A landscape with many peaks, sampled at points; each row gives a point and its height.
A climber steps from a point to whichever of its 2 nearest points has the largest rise for the distance, and stops where none of them is higher. Distance is the straight distance between rows; heights are no part of it.
Z921 height 275: 168  84 109  76 141 134  93 161 100 132 160 132 133  86 106  49 171 146 158 119 131  92 146 101 123  85 127 131 113 143 125 109 106
Z179 height 446: 135 111 140 126 120 161 208  96 114 152 119 173 129 106 133 110 147 156 104 169 115  86 147  95 113 169 142 224 123 119 128 156 171
Z944 height 332: 190  74 139 112 128 118 130 135  80 162 160 174 165 121 215  57 108 139 153 127 125 106 129 125 145  88 107 136 100 115 155 137 120
Z703 height 196: 179 165  64  63 125  67 117 203 156  85 176 130 121 124 126 124 185 144  74 125 119 167  91 120 151 129 120 115 103 196  84 112  81
Z646 height 270: 113 147 120 161 160 117 128 137 155 152 118 152 142 136 121 116 173 131 120 200  81 123 136 155 101  99 177 128 104 117 174 152 117
Z968 height 152: 110 163 124 172 161 181  68 100 147 182 116 117 105 182 159 168 150 117 112 130  90 129 181 167 106  87 162 113 137 155  76 150  91
Z749 height 245: 111 141 139 150 154 107 149 108 130 172 115 156 141 155 173 134 158 137 152 183  92 134 156 196 104  99 149 129 126 109 168 146 128
Z922 height 120: 132 118  98 152 126 137 176 126 152 146 144 151 130 107 114 125 149 159  94 212 124  61 111  90 135 159 143 184  95 131  95 189 123
Z868 height 321: 116 137 129 195 140 137  56  70 172 183 136  83 137 123 176 105 124  98 147 155 173 145 127  86 106  72 130 122 146 145  89 121 138
Z974 height 548: 134 150 138 180  97  92 144 113 138 171 114 133 111 178 165 162  79 130 118 147 143 127 162 177 102 134 108  90 126 170 101 183  67
Z834 height 457: 116 126 129 153 103 122 144  90 149 221 132 163 114 185 151 151 162 166 135 211 102  97 157 178 104 114 144 143 110 162 112 142 108
Z421 height 637:  75 132 142 165 143 140 106  93 166 120 131  93 134 118 101 141 108 116 115 165 146 159 125 118 101 127 128 121 124 178 123 138 109
Z208 height 450:  83 140 115 120 166 167 123  68  81 103 140 120  97 130 109 163 125 143 152  79  96  98 130 198 125  88  94 166 136 119 168 157 118
Z608 height 478:  77 136 122 168 151 191  81  70 105 120 128 106 101 164 110 176 113 128 120  83 134 132 124 149 112 103 140 128 152 204  95 147 112
Z168 height 304: 147 163 121 170 175  89 126 152 198 127  93 115 137 139 130  93 122 101  78 215 136 135 148 110 114 121 157 104 136 109 133 159  80
Z312 height 632: 141 132 109 144 157 116  71 103 159  99 178  84 111 124 137 138 113 127 108 121 156 144  68  64  99 100 127 131 117 180  85 134 159
Z412 height 357: 134 137 122 101 187  98  98 148 108  95 137 147 141  98 100  93 163 121 164 122 111 114 109 158 122  76  99 118 132  79 180 148 136
Z425 height 295: 129 192 102  79  75  89 140 166  92 170 165 162 101 167 162 113 170 193 118 151  86 119 102 111 135 149 170 144 131 115  98  56 141
Z353 height 74:  99  87 136 177 106 138 129  86 142 205 136 132 135 124 139 113 136 115 149 185 171 103 145 147 135 108 130 135 116 152 101 132  96
Z329 height 376: 143 171  98  58 144  73  97 175  98 121 173 109  91 123  98  82 178 173 167 100 131 149  97 143 155 119 119 135 158 113 116  70 110
Z700 height 200: 156 139 151 151 102 128 115 116 160 174 126 118 141 125 171 134 152  52 136  99 150 145 191 136 115 111 145  92 140 115  64 174 102
Z880 height 41: 130 104 133  98 135 166 103 150 132 145 108 113 157  78  79  85 170 128 131 156 161  86 171  85 146 149 173 154 112 125 115  58 161
Z286 height 302: 194  60 127  85 157 104 117 149  81 117 150 185 139 104 183  61  77 146 152  88 145 121 130 130 140 104  71 114 107 111 184 131 153
Z505 height 177: 126  81 126 101 148 148  76 153 132 105 118 131 116  64  50 116 108 164 198  56 130 109 149 116 129 148  99 130 146 107 141 139 145
Z169 height 454: 148 165  90 142 137 102 130 162 182 140  83 131  84 202 154  94 103 145  85 193  79  90 127 147 129 112 115  93  52 136 111 186  83
Z711 height 388: 125 169 123 110  71 100  90 148  99 138 162 112  97 142 105 136 138 130 125  79 149 106 115  93 153 165 143 113 143 145  41  68 116
Z423 height 418: 137  60 116 126  96 153 105  98 102 119 128 149 108 119 104 114  69 171 192  68 141 129 131 156 128 119  71 122 120 117 140 172 123
Z43 height 271: 131 166 126  72 103 119 139 160  90 144 157 143 134 147 118 135 186 160 119 120  62 120 133 129 115 144 183 140 124 127  89  81 157
Z298 height 334: 110  78 159  95 127 121 158 131 102  79  94 127 142  78 153 133  57 158 173 128  98 145 128 160 163 144  82 166 125 104 195 122 182
Z547 height 586:  77 122 164 162 138 187 159 119  75 123  93 123 108 133 113 193 103 118  86 124 137 133 141 127  97 154 143 118 156 152 142 131 109
Z962 height 358: 112 157 133 180 161 143 116  78 211 170  59 112  73 132 166 138 128 104  76 171 192 114 147  61 132 172 101 125 177 129  99 167 106
Z886 height 99: 141 133 141 152 141 106 193 143 118  92  94 154 120 149 147 153  63 108  65 158 111 123 149 117 113 163 124 126 113 110 179 165 142
Z490 height 547:  91  96 150 164 105 145 116 110 146 143 101 115 139 126 119 112  87 120 168 115 156 154 117 142 132 122 113  95 153 134 147 128 108
Z932 height 587:  96 119 132 187  92 121 138  87 160 159 104 126 126 153 133 161  86 107 135 141 165 140 137 151 113 145 115 102 135 149 115 159  86
Z684 height 351: 200 112 111 119 113  77 167 190 125 105 130 180 149 109 129 102 136  89  52 171 164 128 105  81 155 164 108  92 109 142 152 113 103
Z266 height 424: 100 117 127 111 111 135  88 114 122  96 118  66 136  83  67 113 122 190 193 101 145 147 123 153 126 137 110 147 124 148 120 106 121
Z666 height 230: 105 150 132  86 101 159 161 107  96 156 145 118 142 143 167 151 153 210 149 152  82 100 134 166 102 146 178 200  74 155  91 113 177
Z772 height 246: 181  90 103 108 136 122  94 160 137  84 107 179 129 113 103 106  69 142 185  69 122 115 107 145 165 119  47 107 138  43 204 169 135
Z994 height 513: 165 145  86 111 167 124 109 110 151  67 190 128 101 152  78 110 130  89 124  81 169 134  80 144 138  74 123 119 119 119 129 142 120
Z488 height 291: 119 169 118 161 169  85  99 134 187 120 117 121 155 138 147 106 138 114 102 201 118 155 123 151 110  85 146 120 124 129 139 151  94
Z178 height 348: 161 193  78  43 129  66 134 173 105 121 179 137 109 140 126 101 216 166 148 102  99 146  89 170 139 115 119 153 140 107 140 104 126
Z815 height 257: 140 117 132  94  84  94 170 133  98 151 131 108 143  87 140  88 138 199 154 144 141  84 140 121 138 183 146 182 125 100 118  64 139
Z748 height 685: 124 129 125  83 153 127 212 128 148 141 136 144 150 131 203 133 140 192 154 186  79 139 102 143 120 118 150 184  68 169 132 138 186
Z592 height 590: 134 104 125 101 142 141 173 132 142 158 148 169 160 163 237 122 120 190 148 187  85 119 104 154 124  76 134 160  53 175 117 167 164
Z605 height 238: 150 158 118  62 137 114 101 166 119 112 166 119 134 103  90 100 211 112 143 131  95 136 119 119 131 108 160 142 141 126 103  71 149
Z63 height 249: 144 128 142 118 156 124 100 134 102 124 119 155 118 131 144  96 109  91 175  65 131 112 183 143 139  99 104 104 163  41 194 153 148
Z362 height 346: 123  61 157 113 123 114 141 129 115 117  94 145 136  95 184 102  49 181 191 139 133 136 150 158 146 124  71 152 116 139 176 138 170
Z464 height 461: 101 125 165  80 121 165 148 108  42 122  95 103 141 126 134 163 118 182 149 100  84 101 179 144 126 168 160 183 138 121 119  77 183
Z101 height 480: 177 103  63 100 153 144 133 115 132  83 174 138  90 131  84  84 109 123 157  82 184 100  80 173 119  90 123 139  77 120 138 135 108
Z707 height 431: 144 173  90 154 152 114 132 129 192 158  64 115  95 175 158 122 119 124  93 186  95 108 172 156 118 132 141 107 104 133 104 179  65
Z445 height 185: 154 186  88  66  95  55 155 198 133 111 150 142 116 149 146 131 180 155  84 142 109 141 102 134 138 144 130 117 113 166  93 106  91
Z424 height 283:  91 104 143 119  87 132 166 140 133  94  83  84 158  82  74 158 102 138 129 112 124 161  99 124 151 186 117 120 142  94 173 103 138
Z214 height 306:  99 140 150 178 144 204 135 115 137 177  74 145 143 137 124 129 140  75  90 151 147 104 193  88 119 151 176 127 165 103 151 111 134
Z931 height 113: 122 141 150 156 126 135 156 118  90 136 110 160 117 154 166 146  91  95  91 152  94 123 160 124  99 154 159 115 115 117 171 154 130
Z182 height 601:  83 156 138 169 173 137 116 109 138  83 116  76 124 125 110 173  94 104  89 128 127 156 110 131 106 129 129 100 130 161 140 142 105
Z108 height 127: 153 100 131  98 108  92 150 148  79  74 154 122 157 109 111 123 108 144 147 118 125 150  97 150 133 126 123 132 110 126 148 141 133
Z98 height 217:  83 137 143 100 123 167 203  98 100 126 119 131 123 129 184 183 130 191 126 166  91 117 139 167 106 160 147 205  87 177 126 126 162
Z754 height 132: 167 131  89 139 136 133 182 156 164 143 126 177 118 116 128 111 160 157  55 199  80  81 103  90 128 170 146 139  83 124 124 164 127
Z741 height 248: 108 125 166 103 101 124 193 101  77  86 132 107 120 136 164 174  92 165 129 130  91 151 134 155 121 155 138 173  98 149 142 120 166
Z556 height 290: 125 103 140 175 103 137 111 133 148 133 151 142 132 135 137 111  60  83 127  77 160 134 104  98 129 119 119  68 138 121  92 145 104
Z289 height 116: 178  93 119  94  96  84 144 181 106  95 170 136 162 109 103  96 131 116 118 114 144 152  91 120 155 138 105  88 123 135 119 110 101
Z481 height 325: 122 145 124 177 128 161 155 120 179 176  87 140 126 141 154 111 146  73  85 156 170 112 189  65 133 151 158 117 160  89 118 158 116
Z933 height 361: 124 150 153  65 145 101 154 140  81 126 123 142 125 107 164 137 176 139 142 119  54 126 141 108 125 161 171 163 129  89 135  68 208
Z155 height 276: 101  96 135 191 102 145  79 117 173 147 127 121 156 121 155 120  77  89 134  71 171 131  89  63 148 113  99  72 168 134 119 123 161
Z548 height 508:  95 165 102 126 163 187  91  91 125  88 169  91  90 152  89 184 116 108 111  68 128 117  97 130  93  98 148 136 136 167  90 162 120
Z805 height 436:  90 125 140 183 107 136 174 103 212 151  62 114 141 133 113 143 127 106 109 156 193 171 155 133 145 144 103 116 183  96 170 140 118
Z837 height 237:  78 148 170 148 165 208  99 110 117 125  65  96 144 100  90 165 158 110 107 143 151 124 151 125 122 134 163 158 149 164 148  87 137
Z146 height 170: 154 133 128 157 136 150  93 117 134 174 146 147 123 170 146  97 144 100 154 131  94 128 169 143 112  75 170 115 141 107  98 143 106
Z600 height 546:  96  97 165 140 106 192 173  97  59 134  92 119 121 105 110 182  96 144 106 121 142 126 143 145 111 174 146 161 129 140 148 102 141
Z417 height 219: 110 159 136  69 107  92 174 118  83  93 161  85 118 137 175 142  99 194 162  92  87 138 111 157 123 127 125 178 110 128 119 120 173
Z598 height 214: 102 169 132  91 141 124 109 124  87  69 144 104 110 109  59 170 154  87 136  38  99 126 116 143 149 125 122 140 162 104 128 100 152
Z144 height 222:  99 151 152 115 136 167 111 122 119 112 106  89 151 110  68 137 162 132  95 154 112 108 149 131 120 159 193 170 144 142 107  84 149
Z936 height 252: 120 192 130 102  91 150 130 142 102 155 139 117 149 160 122 137 173 206 126 141  67  98 145 143 111 142 193 172  95 143  72  98 146
Z404 height 318: 144 198  91  42 110  73 154 183  93 139 165 152 128 174 177 112 188 187 138 133  99 156  89 136 128 124 144 144 134 122 118  82 143
Z18 height 511: 137 158 117 172  86 121 119 118 130 180 147 154 112 183 176 136 117 124 121 163 122 100 158 149 109 123 127 102  85 143  84 190  71
Z241 height 363: 143 174  98  65 141  92 137 147  92  80 182 118 107 140  89 134 186 145 152  88  88 119 102 158 124 101 128 156 123  94 132 126 142
Z348 height 261: 165  85 126  91 124 123  97 173 131  79 125 183 146 106 101  90 112 101 152  75 141 157 101 119 165 123  68  78 135  68 178 131 131
Z639 height 509: 140 173 114 159 198 135  70  88 161 113 164 110 103 172 124 143 140  79 133  95 113 135 124 134  96  53 142 113 141 118 112 160 118
Z37 height 350: 116 151 132 115 109  94 113 151 140  70 130  79 119 105  68 149 132 102 129  81 134 178  82 120 153 151 126 107 166 127 102  83 145
Z760 height 87: 141 155 123 162 168 110 213 117 142 119  62 154 114 137 140 137 111 126  73 187 126 123 151 116 125 154 115 149 143  92 199 195 129
Z73 height 322: 142 104 127 154 114 120 125 172 128 112 155 132 133 111 109 116 107  76  75 143 165 106 111  74 137 156 128  94 100 144 113 118  98
Z141 height 48: 123  83 132 135 121 146 125 130  87 169 128 129 149  73 116  97 171 138 139 157 155  58 143  78 143 142 160 168  94 129  98  94 136
Z504 height 305: 121 144 149 106  86  65 179 152  97  81 112 106 146 101  95 174 113 144 131 117 103 165 102 138 140 180 118 143 138  86 169  95 157
Z217 height 329: 114 150 134 102  86  73 168 174 127  90 133 103 132 127  85 149 119 115 104 106 129 155 105 119 151 193 143 108 151 103 123  92 138
Z612 height 221: 113 160 144  91 146 132  78 134 134  90 134  79 144 112  89 137 171 108 115 136 112 141 129 109 117 128 180 143 136 141 104  78 150
Z641 height 192:  82 160 126  88 116 112 138 107  67  97 146  75 121 124 115 180 135 191 167  88  91 131 118 192 100 109 112 187 117 140 132 142 143
Z439 height 184: 137 139 138 169 116 136 115  94 157 185 131 109 109 160 166 156 135  73 140  92 141 129 180 171  97 124 116  93 140 152  61 178  78
Z633 height 191: 115 122 146 121 125 147  90  85 103 211 126 149 117 169 160 112 178 129 177 144  90 121 201 178 103  85 153 128 136 135 113 133 128
Z471 height 366: 168 108 129 115 118  73 174 186 126  61 111 173 169 119 109 119 114 109  57 157 163 173 108 113 161 164 106  88 111 117 174 109 127
Z356 height 394:  87 126 135 200 142 177 109  63 200 175  86 113 133 118 136 133 150 124 119 183 209 137 142  82 115 134 134 146 183 146 115 126 133
Z39 height 197: 169 124 109 116 150 120  78 155 159 120 186 122 122 118 142 110 158  90  82 160 132 132  99  72 136  88 136 100  91 178  82 116  99
Z468 height 92: 161  59 122 156  84 116 133 123 122 156 155 144 159 108 153  79  85 148 167 135 167 114 104 129 157 122  69 102  94 124 152 149  78
Z311 height 272: 178  69 121  94 141 130 104 147 113  93 126 167 108  95 148  89  46 162 188  72 126 126 138 145 142 114  58 131 116  70 189 164 154
Z657 height 267:  69 119 156 122 110 188 143 117 141 102  73  78 159  78  62 147 121 137 136  99 173 141 124 104 153 192 142 158 155 102 151  91 138
Z114 height 406: 139 102 161  99 113 143 212 115  95 124 119 135 140  86 136 104 120 151 127 150 130 104 152  98 126 187 148 199 133  84 151 112 185
Z716 height 335: 198 129  98 130 150  73 173 186 146  88  93 175 127 149 139 100 115 126  39 185 127  92 115  93 148 161 104 102  88 141 140 143 101
Z402 height 362: 172 107 127 134 115 118 146 128  93 140 167 179 141 161 201  94 103 130 135 140 100 111 132 137 107  89 131 129  91 118 131 144 136
Z624 height 405: 152 157 117 152 144 100 142 109 222 183  68 111  93 144 157 135 150 107  96 202 137 120 176 153 123 160 133 132 128 131  74 179  82
Z776 height 289: 140  85 125 130 132 131  84 124 122 146 167 114 147  97 103  70 138 119 159 114 151 100 122 101 128  85 135 123 116 167 110 120 109
Z258 height 371: 107 151 146 188 142 160  95  68 197 190  73  71 137 111 179 170 152  98 114 151 191 152 154  94 107 136 129 130 188 132 139 117 157
Z637 height 470:  82 134 150 185  97 159 162 112 218 144  35  99 172 142 142 180 111  98 142 110 166 165 128 136 161 157 101  94 197  79 189 153 108
Z836 height 472:  79 148 158 183 143  94 110 104 209 139  57  82 150 143 126 199 104 108 156 130 154 183 121 186 140 110  76  81 184 131 145 137  92
Z685 height 167: 121 151 158 150 134 151  96  91 145 202  98 110  92 162 173 182 161 101 129 121 137 133 186 168 101 115 136 112 179 161  70 127  96
Z677 height 110: 103 115 123 164 124 157 142 112 158 145 158 125 142  83  88 135 150 122  94 176 171  66 107  70 146 171 142 195 121 148  84 150 105
Z888 height 543:  78 116 157 183 145 193 136  91  80 151  99 118 108 144 133 195 108 119 128  99 145 155 135 177 112 119 109  98 170 139 152 128  94
Z304 height 512: 130 118 111 145 121 104 182 110 159 209 136 177 134 179 220 142 137 181 139 212 101 106 121 169 113  93 124 155  73 156 106 161 123
Z351 height 274: 113 112 148  97 107 128 150 125  52  89 139 104 118 131 127 161  90 134 131  82  93 147 150 138 121 159 133 148 110 121 128 115 154
Z955 height 343: 118 158 135 183 161 129  65  77 179 157 114  66 147 124 177 165 139  84 130 133 159 182 128 106  92  84 120 105 169 130 133 134 155
Z998 height 382: 122  49 133 110 107 137  97 128 118 115  97 156 122 104 139 130  45 186 217 113 107 145 132 160 147 142  39 159 118 123 160 162 139
Z991 height 251:  68 124 145 153 144 186  99 105 169 118  83  69 160  93  92 153 118 109 115 124 171 148 109 106 127 148 139 137 151 146 147 101 162
Z876 height 194: 116 100 117 132 160 168  74 116 147 125  99 159 103  96  78 115  91 128 193  38 130 112 138 136 134 109  77 105 146  84 176 157 134
Z99 height 409: 112 138 165  57 141 113 148 135  54 110 129 121 108 102 166 129 125 162 160  85  74 112 167 136 111 145 146 170 130 109 126  66 202
Z726 height 672: 103 127 119 176 144  98  86 103 175 108 138  76 126 116 110 134  94 134 123 154 152 170  69  99 104 103 117 106 117 200 106 143 108
Z625 height 273: 129 149 124  80  93  90 143 157  80 167 148 132 118 129 175  92 140 211 156 149 124  98 110 120 146 165 154 163 130 105 109  21 145
Z561 height 235: 102 136 149 132 152 166  81 119 112  90 110  89 130  92  70 154 131 104 126  54 129 137 115 125 139 118 120 108 170 118 144 112 149
Z669 height 399: 133 136 119  67 119  94  93 150 114 102 166  78 130 104  71  95 137 182 180  86 138 137 110 139 135 128 120 135 143 115 113  83 112
Z871 height 433: 108 141 139 160  97 133 126 128 225 144  64  69 170 128 172 144 120  82 143 105 180 170 139 113 165 141 126  62 196  99 160 137 125
Z528 height 324: 173 124 145  81 173  99 132 141  82  83 146 161 137 105 145  83 139 132 151 115  92 104 118 150 120  99  96 114 115  97 197 144 173
Z347 height 333: 164 113 111 113 111 104 153 185 148 114 154 142 122 106 114 120 141  92  56 175 138  98 106  75 149 175 138 129  97 149  92 110  98
Z610 height 259: 106 101 125 155 122 150  78 138 176 134  92 122 153 129 127 104  89  84 179  63 155 152 115  99 156 110  92  67 167  78 150 139 147
Z573 height 223: 108 164 140 104 129 129 143 111  58  68 144 113 112 137  88 205 130 107 106  47  83 124 111 144 131 127 108 133 139  86 137 125 139
Z441 height 216: 105 134 154 122 142 126 132 103 128 219  92 145 126 168 162 147 171 122 167 144  96 132 196 196 107 109 130 132 160 110 141 132 116
Z827 height 486:  81 110 137 149 111 128 137  96  99 131 135 131 122 155 120 137 128 153 154 166 150 122 140 175 110 107 132 152 100 182 134 157 118
Z628 height 505:  91  99 166 104  81 182 143 105  59 131  87 101 125 104 107 156  89 176 163  86 126 119 172 156 120 180 123 162 120 143 117 101 168
Z830 height 247: 121 160 133  90 120 147 152 133  64  82 160 116 104 164 113 185 129 133 104  69  72 127 136 138  94 146 160 154 114 133 107 140 156
Z429 height 447: 141 131 132 129 150 179  62 142 146 126 161 144 103 151 105 128 173  88  74 128  80 120 145  77 123 100 185 105 107 163  67 113 164
Z308 height 404: 127 150 113  95 162 134 125  96  91  70 165 112 112 114  83 142 142 135 163  84  93 113 131 173 115  88  99 155 122 107 154 139 150
Z615 height 286: 102 118 158 135 152 211 163 121  98 144  78 146 136 122 109 135 164 100 101 162 108 121 173 112 117 150 176 161 142  93 185  95 146
Z110 height 317: 142 124 122 109  84 101 177 159  96 132 154 133 131 108 106 125 149 133  90 143 129  94 124  88 143 176 161 161  96 117  82  94 117
Z770 height 187: 164 143 131 148 157 123  82 160 160 131 158 147 134 148 135  92 147  71  85 156 120 147 118  82 124  95 157  89 137 131 117 109 113
Z559 height 141: 110 158 124 155 154 179  97 125 133 146 117 127  99 188 134 168 132 127  90 145  63 115 160 133  94 115 164 109 108 152 104 175  92
Z122 height 284: 123 122 155 127 164 120 120 123  81 112 123 158 130 118 148 113 125  93 155 104  82 121 166 156 116  75 104 111 133  76 211 135 171
Z181 height 208: 178 143  99  85 120  97  93 168 143 106 205 114 130 108 117 123 183 108 104 126 137 169  81  85 155  98 125 122 128 179  70  95 115
Z105 height 387: 128 120 145 132 142  82 148 172 125  57 116 137 161 124  90 157 101  92  85 134 121 161 103 117 138 137 114 102 126  96 176 131 139
Z319 height 277: 180  84 121 125 123 107 106 149 129  76 153 183 150 150 107  94  99  82 121  84 174 159  97 109 161 110  83  64 140  95 147 129 114
Z379 height 144: 178 139 113  99 122  88 203 169 145 106 119 176 128 119 131 138 147 151  73 206  90 114 103  96 109 164 155 144  77 134 144 134 148
Z638 height 171: 153 174 124  82 103  45 190 193 123  84 137 148 119 134 124 148 160 149  79 151 102 156 118 145 135 172 144 136 119 132 129 101 128
Z826 height 303: 133  97 111 168 158 137  50  81 143 163 162 107 147 117 145  75 125 125 167 114 177 127 100  82 110  63 116 108 131 151 102 134 137
Z410 height 370: 121  86 152  91  97 131 173 150  93  96  93 125 145  79 141 115  99 160 151 122 123 132 146 125 138 175 115 152 134  79 186  86 187
Z376 height 292: 170 123 115 143 134  90  94 174 141  63 151 175 118 149 120 122 106  70  77  87 163 181  89  95 172 120  90  57 150 129 128 146 126
Z810 height 157: 160 155 126  87 129  85 181 177 108  98 140 148 139 132 132 137 124 142  93 166  94 129 118 143 103 148 159 136  89 143 153 127 145
Z809 height 426: 136 148 123 132 113 169  70 144 138 147 158 127 113 137 102 157 147 118  64 151  72  80 139  93 133 146 185 123  89 166  46 110 154
Z82 height 591: 141 144 112 124 138 117 102 126 174  68 175  93 106 114  97 140 104 115 123  78 159 163  35  81 129 123 109 104 152 165  79 120 164
Z35 height 128: 113 148 125 146 127 172 141 134 100 135 140 158 117 174 153 165 116 133  96 137  63 114 150 137  87 117 161 141  95 140 130 159 132
Z253 height 239: 139 113 129 158  93 133 110 102 170 141 102 138 161 149 138 132  85  81 175  38 163 166 138 148 144 109 104  66 187  88 131 162 102
Z550 height 218: 193 123  88  65 138 120  99 151 103 106 192 127 105  99 102  86 189 104 129 100 143 169 100 104 172  94 114 120 138 147  90  86 127
Z36 height 142: 128 148 126  91 121 117 133 155 100  95 158 140 145 129 107 123 141 132 137 137 105 133 127 142 108 125 142 140  96 149 133 140 117
Z138 height 250:  86 126 150 103 113 161 103 125  97  99  87  78 149  96  65 154 122 137 149  58 128 138 120 125 151 174 146 116 150 104 124  63 144
Z930 height 412: 112 129 137 170 120 102 165 151 150  92  69 128 174 127  92 142  85  96 116 154 150 159 129 139 156 132 102  88 133  80 198 140 126
Z614 height 374:  97 143 128 197 147 134 132  70 220 167  85 106  96 127 122 123 126 149  75 188 196 115 132  84 130 150  95 157 189 150 112 168 104
Z618 height 479: 135 151  99 149 105 110 131 152 153 162 124 166 106 195 180 123 117 158  87 187  80  96 144 147 103 139 146 108  59 144 106 192  91
Z661 height 100: 151  48 120 158  85 133 114 154 149 133 107 143 172 106 130  71  79 121 162 121 177 138  89  94 160 127  85  78 113 114 162 117  96
Z87 height 342: 138 171 132 183 162 148 122 109 204 174  65  97  87 137 161 135 127  78  63 158 162 111 174  73 117 146 152 105 164 106 101 147  98
Z201 height 307: 144 108 128 148 126 102  95 156 157 100 164 146 120 128 134 117  90  74  85 100 157 138  76  82 151 128  94  68 125 173  93 143 119
Z606 height 550: 153 142  89 101 124 109 122 140 138  50 181 126  93 139  87 133 116 106 108  62 152 164  59 135 139 127 113 122 132 152 101 148 129
Z151 height 416: 136 130 125 154 131  93 161 111 201 212  97 152 102 177 153 154 173 133 118 216 117 117 172 183 100 144 150 133 131 134  98 142  78
Z863 height 320: 150 146 113 153 173  85 159 177 169  94  89 152 117 126 109 112 124  93  49 198 128 126 130  94 139 144 139 104 118 124 159 147 109
Z790 height 437:  95 143 137 200 139  89 131 120 181 108  73 102 168 131 115 160  83  91 116 127 143 176 121 148 145 113 102  89 150 119 181 146 108
Z973 height 413:  79 120 140 192 138 160 145  68 187 162  72 109 134 133  99 122 128 128 138 172 201 156 133 114 124 149 126 133 178 120 162 120 123
Z28 height 369:  93 178 133 109 119  92  90 124 121 101 152  81 103 136  91 151 122 130 109  69 150 156 102  94 157 150 147 116 183 143  67  68 128
Z56 height 475: 147 149 110 136 181 154  55 123 144 111 187 146  90 183 121 134 146  86  98 118  91 127 121  97 108  65 165 109 132 147  89 143 128
Z275 height 83: 119  58 130 179  84 142 120 126 136 198 140 127 158 100 143  94 126 109 175 153 198  92 124 124 166 132 101 120 117 135 125 133  77
Z41 height 411: 117  87 149 125 104 137 139 111  87 164 184 158 119 139 198  94 120 166 188 149 124  89 151 162 123  80 102 174  77 168 116 149 148
Z702 height 451:  83 113 131 115 140 151 114 101 106 108 150 107 118 120  84 118 126 192 186 120 129 137 120 180 105 105 121 153 105 169 131 143 124
Z104 height 448: 166  81  90 114 139 149 127 106 116  92 165 144 106 130  98  92  81 150 185  79 156 124  96 157 107 102  88 127 122 106 161 155 121
Z822 height 207: 192  88  83  73 118 122 133 144  92 131 200 150 114 108 109  85 152 114 125  72 155 113  89 103 168 104  92 120 120 150  95 109 100
Z341 height 407: 128 181 124 119  88 132  74 161 118 141 156 121  93 152 113 154 160 121  75 116 105  88 125  85 152 165 178 129 115 163  19  75 134
Z686 height 258: 186 122  97  53 129 131 115 179 113 127 178 148 136 122 126  71 204 157 135 116  86 126 106 118 125  95 135 131 101 141 115  94 125
Z484 height 323: 155 162 140  49 139  73 185 169 103 136 140 140 136 105 162 100 175 163 157 143  87 123 114 121 135 167 164 158 124  85 149  55 173
Z979 height 212: 128 110 110 150 146 157  94  83 114 143 124 138  92 136 100  96 115 112 200  66 143 123 166 150 131  89 113  98 157 100 151 152 120
Z915 height 228: 158 106 129 146 129 135 110 122  98 143 140 160 124 136 139  76 101 108 172  80 151 128 168 152 118  94 109 106 140  74 151 158 120
Z54 height 220: 162 126 155 155  91 107 122 106 139 152 108 124 165 149 164 123 103  75 151  81 155 159 172 158 127 124 109  71 148  84 115 174  97
Z560 height 108: 164  58 124  99  96 107 116 176 136 113 134 125 180  83  93  86 117 115 142  97 169 160  74  93 179 127  86  87 117 139 142  91  93
Z394 height 299: 119 131 150  99  67 114 167 131  64 131 133 123 134 121 113 143 110 145 119 103 118 115 142 111 124 185 147 149 123 112  99  79 144
Z137 height 551: 115 161 104 163 184 142  90  80 150  85 163  86 103 141 106 165 106  84 132  78 140 147  83 143 114  82 118 127 147 124 124 162 129
Z910 height 510:  68 118 140 176 137 140  89  78 174 161  82  80 149 139 118 149 107 104 174 120 152 177 114 152 124 106  98  93 181 142 153 129 118
Z539 height 266:  72 116 156 136 162 176 126 120  93 144  76 124 142  90 106 125 156 109 135 147 138 115 169 121 126 145 135 140 148  98 215  99 157
Z858 height 494: 131 107 123 138 130 190 198  94 133 174 124 191 140 114 152 135 175 189  99 190  74  93 131 106 129 160 184 189 110 130 116 149 199
Z198 height 449: 121  75 138 124 103 139 158  95  81 147 149 152 121 123 158 116 108 176 182 157 139 117 135 152 110 118 104 146  91 171 139 141 127
Z511 height 65: 129  90 103 172 101 124 162 134 114 195 156 168 144 118 156 113 134 131 134 196 146  70 131 131 125 113 140 159  90 138 114 144  92
Z2 height 500:  76 124 157 156 151 168 125  90  69 126 117 122 111 159 117 187 136 141 143 119 116 125 142 197 117  96 104 145 146 150 172 134  98
Z323 height 55: 162  77 116 137 116 148 158 145 101 164 155 152 160  95 141  84 151 106 132 174 140  80 125  94 144 129 154 156  97 113 137 119 114

Where does a climber stop that starts at each point below?
Z605: Z637
Z837: Z137
Z539: Z637
Z488: Z932
Z362: Z726
Z598: Z137
Z353: Z550
Z760: Z932
Z677: Z550
